Each row is a point on a landscape with many valleys, with its height.
A ball rolls from a point to the lowest of its 2 nearest points, and stops where none of them is lower. Distance is the straight distance between rows; heights are no part of it.
tono: [ -3  -6  27 -15  21 -66  -1  13 -40  35  18  -8  30  -3   0 -17 -43   2
  22  -9 -23]  height 28.3
Zal: [ 11  12 -21 -10  42  17 -38 -31  12   8  -7  -2   3  42  38  12  -8  22
   4  49   5]  height 74.0
raz: [ -6  16   8  68  22  10 -13  11  22  22  25  20 -22  17  34 -26  -2  11
 -12  -4   0]  height 71.9
Fezu: [  3  12  11 -16  -5   3  29  -8 -22  21 -21 -18  30  21  12 -14 -18  19
  -8  23 -20]  height 44.5
Pav: [  6   6  19  14 -32 -37  31  40   2   9 -24 -50  31  -9  -2 -20  24  -9
  13  -8  -3]  height 35.1
pema: [ 38  -2  -9 -11  25   9  25  31  37   5 -12   2  18   4 -25  18  -4  31
 -20 -44 -12]  height 42.8
Govi: [-18   0 -40  39  15  19 -18  20  26 -16  16  32 -18 -12 -22  -4  14 -40
  13 -16  38]  height 91.7
Fep: [ 13 -19 -19 -24 -12  -2  -2  -2   1 -23   2  -5  22 -22 -36  55  16 -10
   1 -14  59]  height 69.9
Nades: [  2   3   9  -6 -31   6  -7   2   0 -20  38  33 -20 -11  42  -7   2  39
  10   7  -3]  height 82.4
nirur: [ 32  12  19  12  13 -24 -27 -36   5  38  29   3  19   9  48   2  -8  36
   6  11  23]  height 64.4
Tude: [ 19  -8 -34 -56  -8  -2 -26   7   7 -17  22  33 -21 -45 -13  18  -4  26
  43   9  10]  height 63.0
lagab: [-32 -10  24   4   8 -68  30  -8 -34  13   7   4  16   1 -16  -4 -31 -14
  -7 -23 -17]  height 17.8
Rofus: [-17  -2 -42 -17  -5   2 -25   7  22 -21  16  16 -31 -59 -46  -7  13  22
  30  -2  -8]  height 57.8
pof: [ -1  -4  10   6   3 -55 -10 -58  -6   9  26  14  13  -9   8  29 -17  -1
  -8 -21  45]  height 47.6
Zof: [ -5   1  22  26  -9  26  21   1   2   5 -35  11  19  11   2  -2  24 -55
   8 -13  46]  height 79.2
Feman: [  5  12  28 -14  18 -29   4  15 -24  51  -1   1  31  13  27 -33 -31  19
   7  20 -20]  height 36.9
Nuges: [-20  10   4   9  14  15  26  11  20  25 -25  52  40  17  -1  -1  -5 -39
  15  -9  43]  height 76.7
ribi: [  1   0  -1 -22  10  -8  10 -26 -10  23 -30 -16  -5   3 -36  30   2 -12
  -7  -8  -7]  height 41.2
Ner: [ 38  14   7 -44 -15  -3  -5  17   2  23 -38 -19  -4 -22  -2 -15   4  30
  28  12 -48]  height 60.2
medav: [-32  -7 -13 -24 -15  23  41  13 -44  -1  -5  -4  -4 -13 -39  -7 -20 -11
  -8  15 -39]  height 53.2
gitif: [ -6  12 -19 -17   3  22 -23 -19   2 -10  16  22  -9   9  23   3  -5  29
  16  36  -8]  height 78.2
Sor: [ 18   9   4  62  18  -1 -32  11  37  13   9 -13 -31  13  12  -8  23  -2
  -1 -17  14]  height 75.5
pepu: [ 26  -9  25  11  -8  15  -4  24 -26  26   5 -73  24   7  27  10  18 -11
 -19  15  26]  height 84.5
koza: [ -9 -12   5  17  -8   3  14 -52 -34 -32  27   1 -15   7  -1  18   1  -8
 -25   0  12]  height 29.1
mem: [ 20   6  25  15 -28  11  -1 -39  11 -30 -10 -52  14   4  18  26  26   8
 -33   1   8]  height 36.6
mugu: [-45  10 -10  26  -5  -5 -15 -41 -11   9  -2  34 -41 -13   8 -26  -5 -26
  25  34   3]  height 72.0
tis: [-10 -13   7  33  -4  -2 -10 -21 -15  12 -30 -19 -38 -15 -28  10  24 -68
  14 -15  25]  height 82.3
dafos: [-34   4   4  49 -22 -17  17   5 -33   5  -1 -48   1  -3   8 -52   3 -44
   3  22  -6]  height 79.3
tas: [-12  -5 -30 -37 -21   6 -16  20 -22  -7  48  31 -27 -41  -9  -5 -18   0
  41  22   8]  height 67.7
vak: [-32  26  -4  40  -9 -18   1 -23 -14  19   1 -17 -14  -5  19 -43  -8 -14
  19  34 -10]  height 76.0
Nonan: [ 16 -21  15 -32  33  12 -13 -21  36 -21 -40  14  11  50  -5  40  12  11
 -23  -4  11]  height 75.7
lazap: [  8   9 -26 -48 -10  67 -17  28  13 -25 -17   9 -18   0  14  -6  -7  14
  20  54 -48]  height 66.3
kup: [  0   6 -14   5 -32 -22 -18 -14  36 -30  13  22 -27 -58 -25   6  27  26
  20 -30   7]  height 52.8
mebif: [ -8  12 -20  41  22  20 -23  15  22  12  20  27 -60  -2   6 -24  -5   7
  13   9 -21]  height 67.4
Mani: [-37   5 -11  20   1  17 -20  -3 -37   4  32  31 -37   0  19 -22 -22 -38
  16  26  13]  height 67.3
topa: [-14  -3  17  24  -6   0   6  29   3  33 -29   2  -7  -9 -15  -1  12 -60
  21 -23  27]  height 81.5
Sofef: [ -8 -25  22  12  -4  30  -2 -21  37 -54 -17  33 -19 -11 -24  34  42 -17
 -27 -32  19]  height 86.4
kido: [-23   2 -18 -43 -19  63  13  31 -28  -5  -2   8 -11 -11  -3  -6 -19   1
   3  35 -45]  height 59.6
Rosul: [  4 -20 -20 -48   6   4 -26  26 -46  17  34  11 -28 -20  -9  -2 -33  -4
  31  21 -23]  height 72.7
bive: [-28  13  19  29  15  27  32 -31 -33  -4   5  21  -1  37  35 -20 -16   9
 -30  28 -27]  height 52.9
tete: [-18  -5  17  19 -20 -65  54  -6   0  -8 -20  -7  31  -9 -29 -10  10  -8
 -21 -31 -18]  height 27.3
zomiz: [ 14   4 -16 -31   5   3  -2  54 -16  23  22  11 -19 -13   9 -30 -35  24
  26  14 -46]  height 77.6
bim: [  3  -7  14 -11  30  16  -6  -8 -10  27 -20  -7 -14  32   2  27   3 -27
  -7   8   6]  height 48.1
lupi: [ 17  -9 -15 -27  21  10 -38 -29  48 -23 -24  21 -12   4 -16  27  17  28
   2  -2  -3]  height 72.3
ter: [-15  -6  24  10   4   8  -9 -62 -39  -3  -1  21 -20  25  30   5  -4  -8
 -12  29  -7]  height 42.3
dob: [  5   3   2  10 -12  33   6 -21 -12 -11 -21 -55  18   9  -6  18   3 -22
 -18  20  -3]  height 44.8
Ruper: [-19  -3 -15  30  50  21 -10  34  19  39 -11  29 -51   9 -18 -15  -7 -14
  -4 -13 -33]  height 62.8
gusu: [ -4  35 -30  23 -24   3  19  34  19 -28  11 -27  28 -21  -7 -34 -11  32
 -21 -12 -26]  height 33.2
dif: [-21 -30  17 -26  23  43 -10 -21  28 -53 -45  38  -2  58  13  22  24 -12
 -22 -10  18]  height 79.1
kiba: [-20   2  -6  12 -30 -56   6 -25  23 -19   2   7 -17 -43 -30 -20  20  30
   7 -32 -31]  height 46.8
Gura: [ -4   2 -21 -15 -11 -20  12   1  12  -4   9  26  25 -26 -27  19   5  -5
  19 -23  34]  height 72.2
Foz: [ -6   5  38   9  -9 -16  22  50   2  24  13  26  13   6  40 -40  -1  21
   4 -16 -11]  height 45.6
ruf: [ 28  25 -23   5 -27 -33 -12 -38  14 -13  29 -31  28 -23   3  17   3  26
  -5  -7  30]  height 33.0
giv: [-17  10  24 -28  18  18  16 -12 -32  35 -34  13 -10  23   1  -4  -9   5
 -15  21 -52]  height 52.2
situ: [ 25  17  -3  -7 -16  22  -4   9  12  11 -37 -71  14  -6  -6   2  12   1
   8  23 -15]  height 51.2
mukul: [ -7  10   1  13  43  28  12   5   0  28 -32  13 -26  28 -12  -9 -12  11
 -17   6 -49]  height 58.0
pil: [ 36  10  -2 -26 -11   9 -20 -37  71  -6 -47  12  20 -19  -1  15  13  43
   5  -3 -20]  height 68.5
tuz: [  1  18  23   5 -51 -30  18 -27  -1  -7 -17 -49  31 -11  12  -3  27   1
  -5   0  10]  height 27.1
vifot: [ -3 -18  30   2  -8  38  -3 -34  25 -42 -18  61   1  25  21  21  31 -13
 -14 -16  34]  height 82.8
Muvur: [ 19  12  -5   7 -18  -1  46  45  25  -3  -5 -10  45  -1 -17 -15  -3  18
 -19 -38 -15]  height 38.6
dolel: [-26  17 -10   3 -32 -28  31  -8  21 -35 -10   5  10 -33 -32 -31   6  24
  -5  -5 -52]  height 40.9
Kulo: [ 32 -14 -23  -4   1  10   1  52  24 -16  19  -6  -3 -15 -26  17  19  10
 -17 -37  -5]  height 47.1
Lele: [  4   3  -8   0  23  39   3 -16  11 -33 -10 -23  25  62  24   5  -9   9
 -36  32   6]  height 65.7
madum: [ 15 -12  16  63   2   2 -20  -7   4   0   3 -30 -28   5   1   8  31 -39
  -3 -23  37]  height 79.0
finoz: [  5  13  12   9 -27 -32  -2  28   4   5  26  16   6 -14  43 -39  -8  49
  22  -2 -25]  height 51.8
kened: [-25  -9  12   7 -22   0  36 -14 -38 -34  39  32   3  -8 -11  -2 -15 -23
 -30 -24   8]  height 39.3
kabus: [ 36   9   3 -17  13  10 -37 -10   2  21  17 -16  24  19  55   5   5  31
  15  42  31]  height 69.4
Ret: [-13 -10  26  25   8  14 -13   7 -18   2  23  25 -25  16  26   0  -1 -42
   4  -4  26]  height 61.1
Zet: [ 33  -6  -6   4 -10 -15 -11  24  -6   6  31 -34   0 -11  -4  22   1   1
 -10 -31  26]  height 52.0
balag: [-10   2  28  19 -16 -32  16  50  11  30  -9 -12  22   4  30 -31  14 -14
  24   9   7]  height 40.7
Mif: [ 23 -39 -37 -22  39 -23 -38   3 -13 -16  27 -45   1  16 -32  45 -10 -13
 -14 -19  28]  height 62.1
vedin: [ -3  17 -24   6   2   1  10  30  30  13  -8  17  36  -7   6 -12  -4 -10
  24   5  30]  height 74.5
Kug: [  7 -16 -33 -34  32  36 -31  -1  10 -24  -7 -28   5  49  10   8 -10  13
   6  41   4]  height 70.6
rofe: [ 36  10   9 -30 -18  -3 -12  -7  41  -2 -48 -19  -1 -31 -14   8  13  42
  -1 -17 -51]  height 64.8
fus: [-27  -9   8  16   7 -15  23  14 -23  -4  39  36 -19  -1  -3 -14 -25   4
 -27 -29 -20]  height 46.6
puda: [ -8 -19 -16  17   8  33 -20 -10  38 -36 -12  18 -25   5 -24  16  31 -33
  -3  -2  29]  height 89.3
lave: [-41  15  -8   8 -18   9  41  21  -9 -13 -13   5  -6  -6 -28 -36 -10   0
 -16   2 -58]  height 47.4
risib: [ 10 -36  10 -40  34   8 -16  14 -16  -9  16  24 -20  39   9  34   0 -13
  -3  -5  22]  height 55.9
mepim: [ 41 -27 -20 -33  16 -17 -31  20 -24   7  20 -47 -19 -18 -22  34  -3  -4
  10  -5   8]  height 57.2
legel: [-16  -5  21 -10  20 -50   4 -22 -19  26   4  33  33  -2  -8  20 -35 -27
   8 -11  54]  height 53.3
videl: [  3  34 -31  26 -31  -8   2 -12  20 -15  15 -18  20 -25   3 -15   1  18
   1   7   6]  height 39.5
Modav: [ 12 -35 -45 -34  15  15 -16  11   2 -53  17 -34   6   3 -43  47  11 -17
  -9  -7  37]  height 66.4
rekig: [ -5 -36  10 -25  28  24   7  43 -33  10  14  22 -18  13 -19  30  -9 -31
 -13 -17  -3]  height 61.7
pubi: [ -7  -8  30  -1  19  46  22 -23 -20  -8  -8  17  29  60  40   8 -14  11
 -46  19   8]  height 60.3
zogi: [ 35  15  -4 -37 -12   8  13  49   0  24 -29 -35  36 -11  -1 -21   2  17
  27  13 -17]  height 56.1
degub: [ 28   6  20   2   8 -48 -21  -4  21  24  21  22  -1  -5  42 -18  -7  62
  16 -18  -6]  height 58.3
Nurid: [ -4  10   4  28   6  15   5  27 -25  25   7 -56  13   3  18 -34  -5 -26
  -6  18  -4]  height 81.9
tusor: [ 17  15 -18  -5  -6 -67  -1 -60 -20  -1  27 -15  23 -22 -12  13 -29  19
  11  -4  22]  height 40.8
lonov: [-11  -4  18  -5  -8 -43  28 -55 -28  18 -32 -28  12   0 -37  15   2 -21
 -14 -16   5]  height 35.0
Lukon: [-15  -5  21  17 -19  11  18  22 -10  -1   7  12 -35  -6  11 -11  11 -10
 -14 -17 -11]  height 53.6

For each start below, name the point where the ball stops.
Rosul => dolel
madum => lagab
Nurid => koza
pil => tuz
Nuges => gusu
kabus => tuz
puda => tuz
mepim => gusu
Kug => koza
Nades => tuz
